The views of a scene show one set of named points, each view turned or mirrored, and shifted as a whole, with a little noise and some points left out.
In the rows, zero is written as 128.

Scene 1
View 1
Nubi: [162 139 131 140 121 125 127 181 137 144  92  71  85  86 134 144 104 137
 145 137 158 161 117  53 128 101 168 105]
ped: [126  79 116 110  77 101 179 134 127 153 137 117 119 138 127 135 123 159
 163  98 166 153 146  91 104 114 163  67]
moga: [154 116 129 133 106 119 152 161 135 153 114  88  94 108 137 141 114 142
 154 115 163 165 130  67 120 103 164  92]
kunu: [149 146 131 144 116 124 113 163 136 136  84  78  93  86 130 143  97 149
 135 139 156 154 103  81 130 107 170  96]
guz: [143  93 126 120  72 117 132 203 137 150  81  53  83  95 131 146 103 164
 151 155 147 129 121  55 110 109 207  53]
zar: [144 139 129 142 108 116 127 139 133 140 101  98 103 103 134 139 103 154
 137 118 163 164 108 102 129 112 159  94]
zomep: [146 147 138 156  94 125 118 126 132 146  94  99 102 104 144 137 100 158
 129 110 162 172  97 125 139 119 162  81]
fomub: [131  93 107 101 122  98 188 154 129 141 147 116 115 125 109 141 128 135
 175 110 170 152 159  48 100  97 145 113]
rig: [106 109  98  96 123  88 149 145 128 116 116 118 130 113  92 138 110 156
 159 133 164 130 132  79 104 109 153 104]
vopu: [124 117 117 126 105 101 168  94 123 142 146 145 133 138 125 133 120 150
 154  79 177 175 132 122 120 116 133  97]
tibuv: [180 109 146 148  89 134 181 153 135 183 136  89  83 124 166 140 125 129
 162  84 167 194 145  63 124 101 161  85]
Kozat: [132 128 117 125 121 106 150 126 128 136 125 123 120 116 119 136 113 145
 151 106 169 164 126  94 121 109 141 110]
View 2
ped: [135 131 137 131 108 118 154 113 118  97 112 124 131 110 115 165 106 126
  89 136 127 124 128  93  89  89 129 120]
Nubi: [167 125 185 136 111 132  95 105 172 108 150 115  88 164 147 140 136 135
  96 143 165 166 134 122  66 147 114 157]
vopu: [ 99 122 105 140 116 127 160 135 119  71 124 116 117  99 120 151 119 143
 103 143 133 105  96 114 114 101 128 127]
guz: [196 147 189 125  99 123 114  90 140 104 136 110  96 181 159 169 115 117
  79 132 143 185 167  75  54 100 117 138]
zar: [134 127 139 141 109 139 121 127 147  68 152 104  79 155 158 142 140 148
 101 145 154 154 111 116  97 126 114 150]
Kozat: [119 122 134 135 114 133 131 131 145  85 126 117 101 116 130 140 142 145
 104 149 145 130 113 124 103 127 130 139]
kunu: [160 129 168 134 106 138 103 116 161  84 152 104  72 173 164 143 145 141
  98 143 158 173 130 114  80 136 115 156]
zomep: [134 128 133 149 107 139 127 123 139  55 166  95  77 169 168 151 124 147
  98 142 157 155 100 108  98 115 104 151]
moga: [154 123 167 136 113 126 120 105 149 104 142 117 108 141 132 148 118 131
  94 138 155 145 123 114  72 126 116 146]
fomub: [135 122 160 121 117 117 131 117 147 129  97 139 133  89  94 144 134 131
  96 145 133 119 139 123  79 128 145 130]
View 3
guz: [135  81 107  82 132 200 148 159  81  73 191 125  77  62 126 111 104 200
 141 113 151 138 177 119  76 138 166 154]
Kozat: [107 126 116 132 126 138 138 139 127 115 150 128 114 117 131 124  64 130
 114  95 132 145 128 111 100 125 138 135]
zar: [120 108 122 114 127 131 131 145 107 106 154 102  96  92 133 124  69 125
 118 102 139 135 139 100 102 140 175 145]
vopu: [110 142 112 135 115 123 162 122 146 118 145 120 110 150 134 125  51 107
 112 100 136 154 108 135  83 136 129 130]
tibuv: [104  99 125 108 114 173 147 160  84  60 160 116  74 110 148 123  88 124
 125  73  83 155 127 158  59 141 121 101]
ped: [118 127 100 118 114 170 176 130 135  97 168 138  98 138 130 116  70 157
 124 108 143 157 128 152  65 130 113 131]
moga: [111 102 120 112 126 167 134 155  98  86 164 128  95  94 134 121  84 150
 123  88 116 145 145 122  86 130 139 127]
Nubi: [111  85 127 109 138 168 110 169  81  87 164 127  98  61 131 122  91 157
 125  84 110 136 161  95 106 126 158 131]
zomep: [127 106 121 106 126 126 139 145  98  98 154  84  82  91 137 124  71 114
 119 107 142 136 138 106  95 152 189 149]
fomub: [ 95 126 109 138 123 181 148 140 138 105 166 177 126 126 125 119  71 174
 120  87 118 158 134 135  88 104  82 118]
kunu: [120  91 124 106 136 152 116 161  88  96 164 112  97  63 128 121  84 150
 123 100 134 129 161  87 109 135 180 147]
rig: [113 127 106 135 131 158 142 131 144 127 165 160 133 110 118 118  65 175
 118 109 159 142 146 101 111 110 127 150]
View 4
Kozat: [141 116 113 100 143 135 127 148 104 136 132 123 124 148 151 124 125  90
 144 110 131 154 117 129  93 145 135 122]
ped: [162  98 144  89 153 131 127 163 119 164 112 137 139 147 171 123 119 113
 147  76 105 167  98  87  98 109 135  93]
guz: [187 132 121  39 149  76 154 173 115 188 106 109 145 169 191 130  51  83
 135  69 132 130 108  83 135 152 154  68]
tibuv: [180  89 106 111 132  98 155 188 111 162 128 137  77 120 164 123 130  96
 182  88 136 120 107  77 138 129 144 102]
zar: [161 120 108  86 146 119 137 156 104 135 121 115 121 156 158 149  98  73
 136 115 151 132 110 140 109 171 158 121]
vopu: [143  89 135 122 151 160 118 152 111 122 121 140 117 138 147 140 150 102
 146 112 123 165 100 131  82 126 141 131]
rig: [131 140 123  76 145 134 120 134 103 151 134 112 159 166 158 105 107  96
 131  96 113 180 127 122  77 138 124 101]
Nubi: [165 143  85  70 129  80 155 163  97 164 136 103 112 155 164 114  81  70
 153  99 150 121 133 110 130 173 142  97]
kunu: [166 139  96  65 139  93 147 157  99 153 126 102 126 164 166 134  74  67
 136 107 154 124 123 128 121 182 154 105]
moga: [165 120 107  86 135 100 148 166 106 159 127 120 113 144 164 119 103  89
 157  94 135 133 118 100 121 146 140 101]
zomep: [173 112 112  86 150 115 140 164 106 131 109 115 118 160 163 167  89  66
 129 118 160 120  99 146 117 180 173 121]
View 5
vopu: [132 110 108 136 103 118 132 176 113 141  82 120 147  91 159 160 130 159
 125 110 160 100 116 147 151 101 105  98]
guz: [174  81 137 111 196 147 167  78 173  89 108 171 106 134 167 168 127 165
 150 144 138 143 151  69 193  94 117 140]
Nubi: [168 115 148 109 144 135 152  86 135 116 128 161 115 130 123 170 125 162
 137 122 162 155 149 101 174 106 127 167]
kunu: [161 114 142 105 152 126 166  97 151 120 136 152 108 127 121 171 122 154
 138 121 156 156 132  97 170 111 127 155]
rig: [142  92 115 118 150 124 171 132 130 119 123 158 132  71 156 146 124 179
 103 142 156 106 128 139 175 148 100 118]
tibuv: [173 111 144 142 114 152  97 111 107 118  61 150 145 145 157 173 146 164
 157 111 157 127 168 112 169  64 120 145]
fomub: [158  93 124 135 126 145 132 122  93 111  91 172 155  80 169 143 139 190
 106 141 161  94 165 149 178 130  97 129]
moga: [165 105 137 123 137 139 137 108 127 117 101 158 131 121 147 165 133 166
 137 124 157 130 153 113 173  98 115 146]
zar: [146 117 129 112 132 117 156 128 145 132 122 131 118 121 127 171 122 150
 137 110 158 143 115 112 158 102 122 135]
zomep: [145 119 129 114 133 116 154 133 157 136 114 120 111 133 129 179 120 139
 150 105 153 149 106 102 155  85 126 130]
View 6
kunu: [132 109 124 199 112 137 155 149 136 168 117 110  92 153 116 144 120 140
 140 166 128 136  76 124 177 142 152 190]
rig: [151 119 111 147 132 145 144 168 141 142 142 110 151 125 120 104 108 143
 144 152 161 125  98 140 120 124 125 157]
vopu: [142 149 113 135 110 156 125 188 104 101 123 140 153 124 139 131 119 161
 132 114  84 137 107 136 135 117 110 145]
tibuv: [145 103 156 170  98 139 147 164  82 102 131 133 116 130 153 173 117 134
 100 153 106 174  91 114 216 143  81 163]
guz: [149 100 143 190 117 124 127 146 116 161 156 135  86 170 114 156 105 126
 133 229 175 142  75 120 178 152 126 193]
Nubi: [138  88 138 200 112 136 170 144 135 162 121  97 100 141 122 147 119 132
 127 165 142 146  76 120 194 146 134 185]
ped: [154 130 132 134 117 144 115 180  94 105 154 148 145 134 137 138 107 142
 123 168 137 146 101 130 142 125  89 152]
fomub: [159 100 137 137 127 147 158 170 120 112 146 102 164 108 140 117 109 134
 115 142 161 152 102 133 153 128  81 142]
Kozat: [143 123 121 155 116 150 148 172 119 122 123 118 142 125 134 129 118 147
 130 126 114 141  96 132 151 126 115 156]
zomep: [126 137 115 187 101 143 129 165 114 145 108 141  96 159 120 156 122 154
 145 148  82 132  80 126 169 136 152 185]

In a view up to two points have been moved. Name them for each view, in the order of its rows, or write -.
view 1 -> guz, zar
view 2 -> vopu
view 3 -> fomub
view 4 -> ped, zomep
view 5 -> Nubi
view 6 -> Kozat

Scene 2
View 1
pelal: [101  98  95  97 123 199 144 136 164 111 140 132 143 133 141 159 131 118
  89 145 163  76 147 132  84 107 161 116]
ges: [138 104 105  96 113 124 163  99 177 126 148 145 124 158 110 122 146 156
 136 161 157 103 170 174 121 124 172 126]
Nol: [133 115 105  91 102 158 126  85 151 164 137 145 161 132 133 137 130  92
 114 137 166 105 178 181 113 136 166 123]
zuka: [ 95 129 148 136 105 116 151 139 166 122 144 105 105 137 134 121 139 160
 127 196 139 122 167 142  87 113 127 138]
zipad: [102 150 158 140  80 114 115 112 144 175 134 108 131 120 143 121 132 107
 127 184 142 142 188 172  90 133 120 139]
nozi: [137 107 104  78 132 160 144  86 150 125 154 138 159 134 141 128 135 120
 116 133 166  93 164 152 109 125 177 125]
savis: [115 111 106  94 122 177 137 112 154 128 145 129 152 129 144 144 132 113
 103 143 162  92 158 146  93 118 161 123]
Bam: [109 134 130 113  93 154 110 106 140 172 134 121 155 117 151 138 127  83
 108 154 155 119 179 167  92 132 138 130]
gis: [142 115 112  84 122 144 135  72 147 146 151 139 162 133 137 118 135 113
 127 134 165 107 174 168 116 138 174 129]
gudub: [122 141 151 125  93  90 137  99 157 157 144 116 122 137 128 106 139 140
 144 183 142 139 188 177 109 133 135 141]
muris: [115 153 164 135  85  89 119  97 144 177 138 109 131 124 139 105 135 118
 139 186 140 150 196 179 100 141 125 144]
Vabi: [122 143 151 117 106 112 124  92 140 158 148 113 145 123 146 107 133 118
 134 166 148 133 184 163 101 136 139 141]
ruzip: [130 148 179 145 103  26 165 101 169 127 161 100  88 152 118  66 153 206
 178 218 121 158 189 166 114 131 128 159]
lufis: [100 144 164 149  87  79 145 131 166 141 141 101  96 142 127 106 143 163
 144 212 130 143 182 163  94 123 116 144]
Kenal: [138 151 151 126  61  76 111  69 149 214 129 133 138 135 122 104 138  99
 152 176 148 157 213 226 126 159 137 140]
Rosi: [122 103  98  82 129 185 140 106 152 123 148 136 157 130 143 144 130 112
 101 131 168  84 155 141  97 117 171 120]
fiza: [134 124 118 103  93 126 129  85 155 171 138 140 145 139 125 124 136 109
 130 153 159 122 187 191 118 141 158 127]
dotar: [118 111 114 105 112 146 149 117 166 129 143 131 129 142 129 133 138 135
 118 164 155 103 163 156 101 119 156 125]
Dubi: [116 109 106  90 130 184 133 109 148 125 148 127 159 124 151 142 126 109
  99 134 165  87 155 137  92 117 163 124]
View 2
gis: [140 164  89 139  79 146 135 170 125 162 162 130 139 158 105  62 134 186
 140 119 136 128 138 105 112 176 104 131]
Nol: [127 164  87 136  95 156 124 182 122 146 165 141 145 157 107  75 121 191
 148 112 145 147 138 109  86 176  93 130]
ruzip: [174 115  71 156 126 138 100 174 183 185 190  55 152 130 174  98 145  78
 144 154 100  57  78 124 162  87 162 104]
Vabi: [155 143  99 139 118 158 111 163 165 162 173 117 128 148 120 106 136 143
 149 123 132 121 117 102 111 143 112 135]
nozi: [135 168 100 139  77 119 136 160 120 159 143 141 154 150 102  52 143 193
 137 115 147 127 136 111 117 176 110 140]
pelal: [114 169 123 138 103  78 117 157 118 130 111 176 184 134 106  64 146 197
 140 109 178 139 122 130  88 160 111 159]
Rosi: [125 172 115 136  88 104 129 157 115 145 127 160 162 145  97  59 143 200
 138 110 163 138 134 117 100 175 107 150]
fiza: [132 153  75 140 105 167 120 191 135 154 176 122 146 157 121  81 120 169
 149 122 129 134 126 112  93 161 103 119]
gudub: [147 139  83 145 120 155 107 180 158 159 178 103 147 144 138  98 129 134
 149 131 125 112 108 114 110 133 119 121]
Dubi: [131 170 121 137  95 106 124 150 126 142 127 163 156 143  96  69 144 193
 141 108 166 139 131 112  99 170 107 157]
savis: [127 165 116 139 100 108 120 159 125 141 131 158 163 142 105  71 143 190
 141 111 162 136 127 118  97 164 109 151]
lufis: [150 124  90 147 149 130  87 176 178 153 170  97 161 128 159 116 139  99
 153 138 129  93  85 127 115  95 141 124]
muris: [156 134  89 139 139 177  98 175 178 157 189 103 129 145 135 126 127 120
 157 125 127 121 107 105 100 124 115 127]
Kenal: [145 134  54 140 129 221 105 208 166 160 218  88 122 163 138 118 103 133
 161 128 105 133 119 102  86 145  98 102]
Bam: [137 155 107 133 128 157 106 167 154 137 160 149 134 149 107 111 128 167
 154 108 153 151 126 103  76 158  94 147]
dotar: [127 155  97 143 107 112 114 174 131 147 143 135 171 138 128  68 137 167
 142 123 149 121 114 128 105 146 122 133]
View 3
ges: [107 167 106 120 168 125 152 111 107 147 144  94 102 164  73 143 144  95
  89 130 100  80 109 150 175 100 121 133]
gis: [129 142 120 125 128 165 160 109 112 170 153 118 126 156  96 139 152 104
  67 110 110 102  99 146 181 105 101 146]
fiza: [122 157 126 119 151 162 175 116 114 172 138 109  91 154 112 127 160  92
  66 112 109 107 107 120 184 108  98 119]
zuka: [114 178 117 113 174 117 122 113 116 124 100  77  90 138  87 108 162 117
 115 115  90 137 123 154 147 157 133  97]
zipad: [126 165 141 117 156 162 155 119 118 157 100  93  77 126 128  95 181 106
  85  94 104 158 118 113 164 156 105  86]
Dubi: [139 136 121 114 120 148 122 116 124 162 135 137 135 173 107 135 125 141
  81 110 102 125 105 189 144 117 128 141]
lufis: [105 189 122 119 189 120 139 113 110 122  93  56  69 118  85  98 188  96
 117 110  92 139 127 122 164 166 121  83]
Bam: [140 147 141 115 132 172 154 121 125 175 117 126  97 152 140 111 154 120
  65  98 109 146 109 135 158 130 106 106]
Kenal: [114 175 139 129 166 181 205 119 108 175 123  81  62 120 124 106 202  62
  61  99 113 122 112  62 206 127  74  92]
dotar: [121 161 116 112 158 131 140 114 118 149 129 106 102 165  95 132 137 115
  89 120  99 108 113 160 157 115 127 120]
savis: [136 143 122 113 132 147 133 116 123 164 134 132 121 175 110 134 127 133
  79 114 102 118 106 177 147 112 126 131]
ruzip: [ 86 201 106 140 198 115 145 100  92 102 107  13  83  89  38 105 222  67
 133 113  90 118 125 106 196 176 110 104]
Rosi: [137 137 117 113 124 148 133 115 123 166 142 140 132 181 106 141 120 134
  74 117 104 110 101 184 149 101 126 144]
pelal: [136 143 119 101 137 129 116 119 128 157 131 143 119 192 113 137 103 148
  83 123  98 117 109 200 127 105 142 128]
Vabi: [126 158 129 127 142 163 152 111 111 155 119  91 104 126 104 110 183 102
  85  96 106 138 110 125 176 146 102 116]
Nol: [134 144 127 117 134 169 169 117 119 182 143 132 106 169 124 134 141 108
  57 109 112 107 101 138 172  97 103 129]
nozi: [132 140 115 121 127 152 144 110 116 165 151 125 135 169  92 144 136 116
  74 117 104 100 101 169 168 102 116 153]
View 4
zipad: [107  76 115  82  96 143 166 150 174 144 136 152 144 123 124  98 114 134
 167 122 118 149 160 108 129  93 113 123]
fiza: [127 110 163 109  96 156 134 124 171 162 130 124 133 142  93  79 127 108
 144  94 110 127 176 107 142  91 108 124]
savis: [161 152 128 140 101 138 137 121 131 153 136 133 122 125  79 104 136 128
 122 129 127 121 201  92 142 129 134 113]
gis: [130 134 149 140  92 151 111 113 152 158 131 120 115 154  86  94 147 105
 133  90 123 121 192 105 139 114 113 111]
Kenal: [ 85  53 172  70  90 163 138 138 207 161 127 132 147 149 124  69 113 103
 178  76 104 145 146 121 133  57  86 134]
lufis: [100  99  84  65 103 168 195 161 202 106 149 134 154 120 130  83 119 140
 142 114  87 159 157 129 162 108 112  86]
ges: [142 157 142 120 103 172 147 121 178 138 141 100 134 141  87  70 138 110
 105  90  91 126 189 119 173 115 116  91]
Nol: [145 124 169 128  95 142 121 114 148 174 128 130 124 138  81  90 132 109
 139 104 126 118 189  95 132  99 116 131]
gudub: [105 100 124  90  96 161 157 139 187 133 138 126 141 139 116  85 129 120
 147  95 101 144 164 121 148  99 107 103]
zuka: [124 126  79  89 103 157 187 152 176 113 150 133 147 114 115  95 126 144
 127 128  96 149 174 118 158 127 127  87]
muris: [ 91  73 114  83  94 152 156 146 181 139 136 146 138 136 128  97 122 129
 171 104 115 149 158 115 129  92 104 116]
Vabi: [102  94 115 105  92 150 143 136 168 138 136 140 128 143 117 102 133 126
 157 101 119 142 172 114 132 107 108 107]
Bam: [138 104 132 118  95 129 141 131 136 165 131 154 129 123  98 108 124 129
 156 133 138 129 182  91 121 104 124 133]
pelal: [185 174 119 143 107 133 150 122 119 154 140 133 127 107  68 105 134 136
 106 149 127 116 211  87 149 139 149 111]
nozi: [147 155 139 148  95 147 115 111 141 153 136 120 115 148  79  99 150 114
 120 102 122 117 203 101 143 129 120 105]
ruzip: [ 61  98  72  60  97 194 185 158 235  80 156 108 148 155 147  77 138 128
 137  68  68 167 147 155 177 111  91  54]
dotar: [151 146 124 118 103 154 155 128 158 141 142 121 135 125  89  88 132 123
 117 118 107 129 190 106 156 121 126 102]

In a view up to two points have been moved. Name them for each view, in the order of its rows, or write -.
view 1 -> gudub
view 2 -> -
view 3 -> Dubi
view 4 -> muris, Bam

Scene 3
View 1
zapus: [138 134 145 154 116  86 119 106 106 122 115 105 117 169  81 121  97 128
 144 113 112 113 135 128 135 150 167 173]
Vef: [141 153 131 124 100  89 123 115  89 139 128 123 143 141 115 118 133 165
 131 128  92 138 124 149 126 126 144 177]
linu: [130 133 108 114 102 117 135 159 144 121 124 120 125 140 127  89 149 116
 102 125 114 117 146 156 136 118 123 192]
sil: [150 181 153 129 102  86 120 112  78 164 142 137 160 106 139 130 122 184
 124 114  87 143 114 153 112 136 136 137]
Fomo: [136 128 125 139 111  95 122 126 121 118 114 107 111 175  87 103 119 124
 135 120 112 118 139 137 142 138 153 196]
mulug: [111 132 121 115  92 110 152 101  67  97 134 120 169 122 118 132 149 149
 121 154  99 119 118 158 116 109 165 159]
dar: [101 121 103 104  90 133 166 136 104  83 138 119 164 112 136 112 166 115
  94 154 116 105 133 167 119  97 147 164]
Zulet: [126 135 135 141 108 106 135 122 111 113 127 111 131 141 107 117 114 118
 123 121 117 106 134 142 127 137 157 159]
kidab: [ 98 123 130 133 100 133 166 117  94  76 141 114 165 102 127 131 129  99
 100 140 128  82 130 153 111 118 169 122]
Vub: [143 162 190 185 129  88 118 104 107 140 135 110 125 125 105 140  47 117
 134  78 127  91 134 121 114 182 171  93]
Nit: [126 145 153 151 110 101 135 105  89 116 135 114 146 125 111 135  98 129
 127 116 116 102 125 138 116 145 169 129]
Niz: [143 161 160 153 114  89 121 107  92 141 133 120 136 131 111 130  93 148
 133 105 106 119 125 136 120 152 155 136]
Dis: [131 147 115 107  94 105 136 129  98 128 132 128 152 129 129 110 156 156
 117 139  96 135 125 160 124 110 135 182]
View 2
zapus: [116 131 130 101 159 130 107 119 124 101 154 163  88 140 150 157 138 109
 130 147 119 101 149 135 110 142 139 156]
kidab: [150 162 163 125 150 133  98 151 103  93  94 166 116  87 132 126 133  78
  99 132 107 148 137 159 113  65 116  93]
Zulet: [127 142 139 116 145 130 104 134 122 100 134 152 105 119 150 137 136 106
 121 141 122 125 139 147 116 114 124 133]
Fomo: [115 117 134 114 136 138 101 126 121 126 163 143  96 128 161 138 139 113
 140 151 133 105 147 144 111 137 128 155]
linu: [121 124 137 136 108 141 102 141 126 130 149 117 122 104 177 103 139 123
 135 143 147 135 128 159 118 108 106 133]
Vef: [123 128 138 131 136 124 106 183 138 113 126 134 112 147 141 154 120 125
 115 160 115 130 123 139 121 127 137 172]
dar: [148 134 166 149 117 142  91 182 106 134 105 134 126  83 143 110 126  89
 108 147 123 151 128 168 115  63 112 110]
mulug: [144 133 164 137 142 132  94 198 111 121 101 154 110 116 120 149 116  89
  99 160 101 136 131 152 113  84 137 140]
sil: [126 156 131 133 145 104 117 199 158  71  98 138 128 162 133 165 115 143
  97 154 101 156 102 132 135 126 134 174]
Vub: [117 191 114  82 194 104 129  89 144  15 124 185  97 150 146 166 147 125
 112 117 102 129 135 124 128 142 129 131]
Niz: [120 157 126 109 163 112 116 145 143  65 121 159 106 150 141 163 131 126
 111 143 106 131 126 131 125 133 132 155]
View 3
Niz: [135 160 111 140 125 113 130 121 146 106 114 144 108 109 110 138  99 109
 127 147 142  81 152  66 100 136 153 110]
mulug: [154 189  85 127 138 119 123 132  89 137 139 123 136 110 135 111 141  92
 168 123 144  77 126 110  87 144 134 148]
Vef: [141 158 101 118 116 127 120 126 131 127 134 111 118 103 126 135 106 128
 158 136 131  84 143 114 100 137 143 116]
Fomo: [174 127  69 128 131  93 142 136 127  97 117 110 107 120 144 157 103 153
 154 132 125 110 171 105  84 137 134 121]
linu: [173 115  85  97 142 105 156 128 107 111 123 131 122 146 161 127 118 156
 165 135 126  98 123 137 100 125 101 103]
kidab: [169 175  83 135 168  91 152 135  76 115 112 173 136 141 143  96 152  81
 144 128 154  78 115  77  84 135 115 146]
Dis: [150 156  99 102 126 129 129 124 109 134 139 114 129 117 143 121 121 128
 172 132 132  83 120 137 103 134 123 117]
Vub: [136 152 115 165 138  88 146 120 165  77  86 183  92 120  99 142  91  98
  90 159 152  84 171  10  97 130 157  99]
sil: [113 175 137 117 108 148 115 113 144 135 134 135 120 101 107 123 104 105
 141 149 144  63 122  97 118 131 149  96]
dar: [172 162  80 105 158 108 148 135  67 131 130 145 144 143 160  95 153 107
 174 123 141  83 100 130  89 133  99 139]
Nit: [148 167  98 145 140 100 136 128 124 105 111 154 115 115 119 128 118  96
 131 142 148  82 149  63  90 137 143 125]
zapus: [163 142  75 148 129  90 135 136 140  93 110 120 102 110 126 158  98 134
 137 136 131 105 182  76  83 141 150 124]
Zulet: [164 144  84 133 142  94 145 131 119 102 113 141 116 128 138 132 116 124
 144 137 139  94 149  86  88 136 130 122]
View 4
linu: [141 137 137  96 138 185 126 124 116 123 171  95 128 143  97 107  82 125
  95  96 161 178 126 114 145 148 118 129]
Niz: [130 103  89 112 153 122 111  93 131 142 149 132 143 139 112 126 127 140
 111 114 135 135 164 160  92 145 113  92]
mulug: [149 150 112 116 131 145  93  86 114 162 138 135 114 158 104 122 122 116
  91 113 174 116 173 111 148 144  84  87]
sil: [151 107  58 119 157 148  96 102 123 135 149 100 119 143 130 143 120 134
 122 109 139 107 183 139  78 139  97 109]
dar: [154 157 139 111 124 175 102 122 120 153 136 124 123 162  82 115  87 103
  63 107 179 139 159  90 172 162  88 111]
zapus: [109 114 128  96 147 115 127  75 119 143 172 148 147 135 109 104 135 148
 114 109 144 176 131 171 119 136 130  83]
Nit: [126 110 107 112 144 117 111  96 134 151 140 149 151 146 100 118 123 135
  91 116 140 138 165 157 112 153 110  86]
Zulet: [126 121 127 103 141 137 120 100 125 143 157 136 144 142  99 109 112 133
  95 109 148 163 143 145 129 149 117  98]
Dis: [151 142 105 107 139 175 104  99 109 138 161  98 106 150 116 124 105 122
 109 100 169 136 155 108 135 137  97 115]
Vub: [108  65  94 113 161  87 125 106 155 139 142 161 187 133 100 118 128 155
  96 123 104 156 159 203  65 163 135  84]
View 5
Nit: [129  91  94  99 117 173  90 123 127 180 123 106 123 112 112 155 111 142
  88 113 121 118 138 129 112 144 152 111]
Vef: [119  92 117 117 116 152  96 120 122 142 129 139 167 129 120 159 152 127
 119 110 121 117 155 128 101 140 132 146]
sil: [130  89  97 120  95 171  97 106 118 150 125 109 171 142 133 158 150 125
 105 102 129 116 209 112 128 130 125 125]
dar: [109  95 124 149  92 113 123 119 108 143 148 113 150 102 119  85  85 148
  85  97  84 106 105 117 103 149 122 165]
Dis: [115  95 122 135 101 131 112 115 114 131 137 135 170 124 122 133 136 128
 112 106 106 115 144 124  99 138 122 163]
Zulet: [123 105 104 104 114 158  99 121 124 168 124 122 124 109 108 154 112 138
  95 126 110 123 114 136  98 143 152 130]
zapus: [124  99 106  85 140 173  82 133 132 168 116 143 127 113 102 190 143 131
 116 132 124 126 111 150  87 146 161 125]
Vub: [146 115  68  66 110 215  81 111 136 207 100  93  92 119 105 202 118 133
  79 142 135 135 160 137 123 129 177  73]
Fomo: [117 111 118 101 127 150  98 131 127 150 119 157 134 112 102 180 143 126
 122 140 113 129  96 153  78 142 154 148]
linu: [115 131 123 131  81 122 132 109 115 130 127 148 142 114 109 143 127 121
 108 145  90 130 102 141  89 128 139 172]
mulug: [114  69 118 129 125 139  93 131 120 153 145 114 158 111 123 110 108 150
  98  83 109 101 132 115 103 156 125 144]
kidab: [120  94 102 122 100 145 109 119 118 179 137  91 114  94 112  99  66 156
  66 103  94 110 105 118 110 151 143 130]
Niz: [132  99  93  94 114 184  88 116 128 173 116 115 135 127 115 179 136 129
 100 122 128 122 162 130 113 136 151 111]

In a view up to two points have been moved. Name them for each view, in the order of its rows, or write -.
view 1 -> -
view 2 -> linu
view 3 -> -
view 4 -> Niz, zapus
view 5 -> dar, Zulet
